Points on a hilly landscape, in no order, each with its height.
A ball rolls from a point to the lowest of its 6 nearest points, and stops where none of them is lower. Distance is the straight distance between rows; heights are no part of it.
boza: [134 111 152 112  85 120 117 142 183 102 106 118 119 108 136 126 134 125
 170 124 131 110]  height 386
depu: [134 130 105  78 119 136 113 100 171 138 126 145 146 119  74  62  93 143
 112 114 137  85]  height 200
ler: [124 141 136 122 125 111 147 138 100 113  99 123 121 139 154 143 140 117
 154 145 118 112]  height 389
benib: [152 121 154 161 118  83 132 151 119 141 128 122 116 103 191 155 128  81
 153 170 150 201]  height 500
Fek: [131 107 149 116  87 135 119 154 186 109 114 118 111 108 123 119 112 128
 146 115 134 105]  height 499
Fubud: [126 120  96 143 165 184 150 122  96 144 124 139 129 168  97 125 149 148
  81 120 111 123]  height 304
Fef: [119 148 137 150 125  82 141 144  69 133 125 134 140 151 155 148 130 103
 150 159 113 137]  height 444
Relan: [117 164 110 104 131 169 122  89 113 124 147 163 129 165  55 111 135 167
  51 120 112  71]  height 274
fifud: [127 139 130 108 118 109 131 144 132  94 112 126 115 125 143 145 151 124
 156 134 122 110]  height 203
los: [134 128 126 109 135 165 149 125 150 120 122 124 131 118 111 135 140 161
 125 127 130 114]  height 175
sikub: [132 112 167 155 115  78 114 147 129 145 114 127 122  99 212 170 132  76
 163 172 152 202]  height 617
sogo: [111 150 111 104 108 166 116 114 130 135 140 160 128 154  30  91 112 155
  65 107 131  71]  height 564
zik: [124 163 133 181 145 109 173 123  35 152 177 150 126 156 152 175 134 137
 135 136 114 147]  height 622
ramup: [121 117  97 152 171 171 159 105  64 150 135 145 136 184  94 136 157 159
  56 126 105 114]  height 436
Ladim: [138 120 148 145 138  77 124 149 117 142 119 128 126 105 173 145 124  88
 156 163 145 183]  height 653
Penif: [124 134 133 119 152 185 148 130 120 126 116 115 103 152 109 129 144 147
 103 133 120 121]  height 265
bire: [135 130 149 111 118  50  89 152 195 114 115 111 130  96 171 144 128 113
 187 121 122 181]  height 482
dori: [126 118 141 120 110 149 118 147 161 100 117 121 117 107 131 128 125 135
 146 121 143 108]  height 301
posep: [140 123 131 107 132 176 139 115 157 126 136 125 136 120  91 108 131 151
 119 129 131 108]  height 155
senu: [116 160 101 108 118 178 119 105 126 125 141 159 128 153  24  91 122 157
  58 109 131  61]  height 528
Nebu: [115 122  92  85 123 140  97  94 183 124 106 138 145 118  77  38  91 140
 121 100 140  71]  height 414
kep: [114  92 164 110  82 107  90 156 198 106  99 116 119  91 159 106 100 124
 167 104 154 114]  height 429
gur: [140 133 120 122 138 169 145 129 127 119 118 112 129 134 108 130 150 141
 105 128 120 113]  height 201
sedu: [132  99 135 103 117 155 128 129 199 126 129 112 141 103 103  84  96 142
 128 110 143 111]  height 677
met: [118 153 120 100 126 165 124  92 136 136 137 150 128 157  48  98 132 164
  84 121 119  86]  height 503
Namu: [139 131 123 103 150 172 145  90 141 126 140 128 133 135  90 112 136 161
 103 129 110 109]  height 279
Nuru: [113 159  79 121 131 186 120 121 126 109 155 141 123 153   4 104 124 170
  29 124 122  54]  height 544
porat: [119 128 104 165 148 171 166 145  53 155 139 131 127 173 104 168 148 129
  86 126 121 134]  height 448
nipe: [119 140  97  89 116 153 107 102 153 141 140 154 131 139  51  62 107 141
  96 115 129  78]  height 184
gamod: [109 124 111 167 132 165 149 148  54 139 139 136 129 164 126 164 139 124
 104 128 111 115]  height 381
venog: [141 119 141 138 127  74 129 153 153 127 113 112 122 105 197 153 145  87
 167 155 137 206]  height 565
fatel: [155 122 145 174 146  91 152 137  94 152 143 128 128 120 178 155 122 103
 156 165 136 191]  height 227
kasin: [141 121 120 101 123 151 126 106 161 135 135 130 146 124  75  84 109 144
 116 120 130 105]  height 135
Raro: [110 120 108 154 173 171 141  87 100 137 130 157 131 182  76 129 155 162
  60 127  97 104]  height 218
melun: [157 155 146 180 166  97 158 105  60 145 174 134 129 151 169 167 138 127
 145 147 128 174]  height 195
dafed: [108 167  98 126 124 173 133 103 103 112 148 154 120 161  27 103 141 156
  43 122 113  77]  height 375
Kiza: [ 94 148 107 136 162 168 130  78  98 130 132 160 123 177  72 122 148 171
  58 127 107  97]  height 181
Pibuz: [115  92 137 115  96 136 105 144 200 119 117 112 125  98 128  96  85 116
 132  92 163 114]  height 459
favot: [134 120 136 114 115 164 133 141 160 107 129 110 119 118 111 133 137 126
 140 133 144 101]  height 198
libek: [133 145 129 104 141 163 132  93 126 138 141 137 130 140  81 106 140 161
  94 124 107 108]  height 407
pog: [126 117 101 155 149 175 156 135  66 139 136 139 126 165 111 148 141 123
  80 136 116 134]  height 58
gunur: [123 110 162 144 109  73 121 152 146 132 112 116 108  85 218 169 129  70
 162 169 160 204]  height 646
Kur: [120 130 136 133 128 132 135 142  74 126 106 133 127 150 146 150 149 105
 139 146 112 119]  height 267
sona: [116 145 122 108 150 166 139  75 113 128 141 158 126 164  59 114 143 156
  73 121 105  96]  height 117
tisil: [121 142 127 115 134  79 133 141 127 115  99 114 132 124 171 148 147 120
 177 153 119 147]  height 401
banek: [117 129 105 149 142 184 148 140  80 138 109 117 124 160 128 140 149 129
  99 143 127 119]  height 278
Dupon: [126 135 125 163 129 118 149 133  51 149 138 134 133 156 132 157 132 119
 131 144 114 125]  height 372
lifu: [128 113 108  91 119 137 117 121 177 138 124 138 138 110  91  67  96 136
 119 119 140  97]  height 441
vekod: [130 135 122  83 120 156 113 101 168 137 128 149 137 126  66  64 116 148
 109 105 129  73]  height 156
zos: [129 114 150 108 105  84 107 156 168  96 113 119 119 103 152 134 130 138
 171 127 136 112]  height 359
rel: [123 131 112 131 176 178 145 101 105 129 125 132 119 165 100 125 139 161
  82 128 106 108]  height 252
fino: [106 141 103 170 138 145 180 116  38 152 173 136 113 171 111 188 138 132
  92 122 127 133]  height 579
fovis: [157 137 144 184 151  90 157 126  59 153 163 139 131 142 175 170 140 123
 142 163 125 177]  height 168
Pitek: [118  97 147 101  98 129  68 131 217  95  97  88 121  65 153  56  84 115
 136  84 151 106]  height 338
rul: [126 109 168  99  97  62  68 155 188 116 128 126 134  90 165 122 121 125
 194  86 142 151]  height 417
solot: [122 132 128 119 111 130 128 152 109 106 114 127 120 144 136 139 142 122
 135 140 117 119]  height 183
moz: [132  96 164 104  94  70  77 173 199 116 111 121 129 103 154 119 120 127
 181  98 135 130]  height 408
zogo: [110 139 105 164 133 138 160 136  31 150 157 150 126 167 129 167 141 114
 112 136 127 120]  height 756
siruz: [140 124 133 102 130 161 137 111 178 140 133 116 152 109  85  86 110 145
 117 121 131 100]  height 210
dazok: [128 114  95 187 159 170 173 137  46 149 152 142 130 180 112 178 149 146
  72 114 112 125]  height 590
zotet: [126 100 110  81 128 128  75 100 213 110 107 109 149  75 124  52  92 130
 138  78 140 101]  height 455
kipe: [131 133 133 127 137  76 114 142 135 113 104 125 136  97 180 138 148  98
 172 141 122 164]  height 447
laf: [133 128 143 106 134  68 107 145 158 102 108 110 136 111 171 143 140 120
 178 122 129 151]  height 435
Mumif: [125 151 115 105 144 173 129  84 123 128 142 159 133 149  59 107 129 168
  79 116 105  89]  height 383
Firi: [113 108 159 134  96  75 101 141 156 129 108 110 115  79 227 167 131  65
 168 156 140 210]  height 603
suruf: [127 132 121 109 166 179 124  89 120 130 137 133 137 151  98 117 144 155
  89 131 114 107]  height 355
sinum: [107  89 151 100  77 115  82 150 210 102  92 105 117  90 150  98  90 110
 152  90 159 118]  height 453
zuge: [131 126 144 114  98 103 115 146 157  98 108 124 120 117 141 139 141 122
 170 130 132 114]  height 280
bizov: [128 134 123  87 129 167 126  92 162 142 139 136 144 137  71  93 115 163
 102 107 127 102]  height 157
zusep: [129 121 116 148 127 155 134 141  68 132 112 125 130 158 121 142 142 124
 120 133 119 121]  height 266
gikos: [124  97  99 100 123 137  92 116 207 109 116 116 142  81 111  53  84 140
 133  90 153  97]  height 613
lipaf: [125 145 133 163 140 103 142 126  45 152 159 145 151 150 164 159 128 114
 139 152 117 140]  height 223
Modo: [125 129 123 128 129  96 131 143  98 132 124 126 129 148 155 129 135 117
 156 150 106 137]  height 652
ped: [160 134 154 179 157 104 161 130  70 147 151 128 123 122 177 173 134 106
 153 154 135 191]  height 170
duza: [143 121 166 166 127  89 135 150 109 155 134 127 115 102 192 164 132  83
 165 170 151 195]  height 446
limop: [135 109 118  78 106 136  47 124 236  98 114  83 142  49 141  58  85 118
 139  77 146 106]  height 110
razul: [140 126 128 139 150  69 138 137 105 130 111 122 140 120 168 129 131 100
 164 154 121 167]  height 682
Mobap: [122 163 127 175 164 110 202 107  44 151 186 136 110 178 150 179 142 135
 127 143 123 168]  height 327
Numi: [126 133 141 120 109 150 130 146 142 100 104 105 118 131 127 150 141 129
 152 133 123 102]  height 114
Reko: [131  95 123  96 114 141 115 134 210 125 115 105 143  90 117  70  80 129
 134  96 142 112]  height 467
dobe: [135 115 156 105  94  85  95 146 172 117 119 125 126 109 142 137 131 127
 181 106 133 126]  height 363
regu: [123 133 103 181 143 158 183 129  32 157 172 148 123 165 107 190 143 137
  82 120 119 128]  height 558
Lud: [126 123  97 154 162 188 157 131  63 148 123 140 133 173 107 141 142 154
  69 118 119 117]  height 373
falov: [ 94 162 108 183 150 127 186 103  32 148 193 157 112 184 134 190 136 139
 109 134 127 139]  height 409
tev: [124 133 114 140 130 158 143 142 105 120 114 122 121 150 123 143 158 139
 107 128 115 116]  height 240
kalom: [120 136 138 120 127 103 138 137 121 112 110 121 124 138 153 144 149 118
 161 140 118 117]  height 296
Puvib: [142 128 150 110 111  65  87 146 178 100 111 100 125  64 191 158 132  83
 172 122 140 209]  height 548
kesef: [144 148 146 173 145 107 152 123  65 153 164 138 139 146 162 160 130 108
 153 148 126 167]  height 108
Sened: [132 130 126 135 140 177 147 142 107 112 110 116 126 141 114 139 147 136
 116 130 132 126]  height 217
venon: [128 114 165 110  82  85  87 166 194 117 112 135 129 104 152 123 120 121
 164 112 135 121]  height 406
dal: [125 145 101  95 105 165 111 107 145 141 135 154 125 145  49  75 114 153
  79 111 131  61]  height 40
nef: [158 137 145 165 155  90 143 127  66 170 149 139 136 133 158 157 121 117
 150 157 126 173]  height 178
tanod: [123 100 115  83 106 144  93 125 225 107 105  98 144  83 131  61  76 118
 132  88 145 102]  height 321
nev: [141 120 137 139 142  77 134 142  81 149 129 137 134 129 168 147 127 119
 167 154 117 160]  height 627
Tud: [121 130 147 128 100  72  94 143 176 124 111  99 121  81 208 156 132  77
 172 139 139 208]  height 557
fipu: [139 129 142 132 103 140 128 137 153 102 108 122 104 113 132 145 140 130
 154 137 130 106]  height 176
zume: [127 126 136 135 112  74 110 142 166 121 113 105 122  78 198 155 142  96
 164 147 137 215]  height 586
Bip: [114 113 124 103 106 136  68 119 218  97  99  87 140  49 142  64  82 114
 131  77 155 100]  height 277
pap: [150 129 132 133 146  62 118 137 138 133 110 119 128 110 178 154 126 102
 161 161 128 186]  height 502
mar: [144 161 136 195 166 111 183 101  50 151 187 134 108 166 160 176 135 132
 143 139 118 175]  height 282
Pazer: [108 156 111 175 128 138 191 122  35 143 177 153 120 167 136 187 137 135
 108 132 118 122]  height 109
Sasu: [146 121 136 107 114 161 134 136 165 130 121 114 126 117 112 110 123 137
 129 125 128 111]  height 220
mik: [153 128 138 163 149  76 137 148 103 140 125 122 134 117 168 152 128 108
 151 171 121 190]  height 460
Lema: [147 124 136 110 118  63  82 147 167 106 116 113 128  96 173 130 140 120
 181 120 123 158]  height 471
nupan: [121 109 101  87 125 133  99 120 197 129 120 115 147  96 103  47  86 140
 130 105 143  96]  height 778

Call two points neighbours if one is among the 6 nearest of the other. Go from one point of each pair to the other, from neighbour to neighbour, staying as low as possible. Name the highest point that can't be avoided.
limop / Pazer: sinum
sona / kasin: Penif
Numi / kasin: favot
sona / kesef: Dupon
Pazer / kesef: Mobap
kasin / dal: vekod
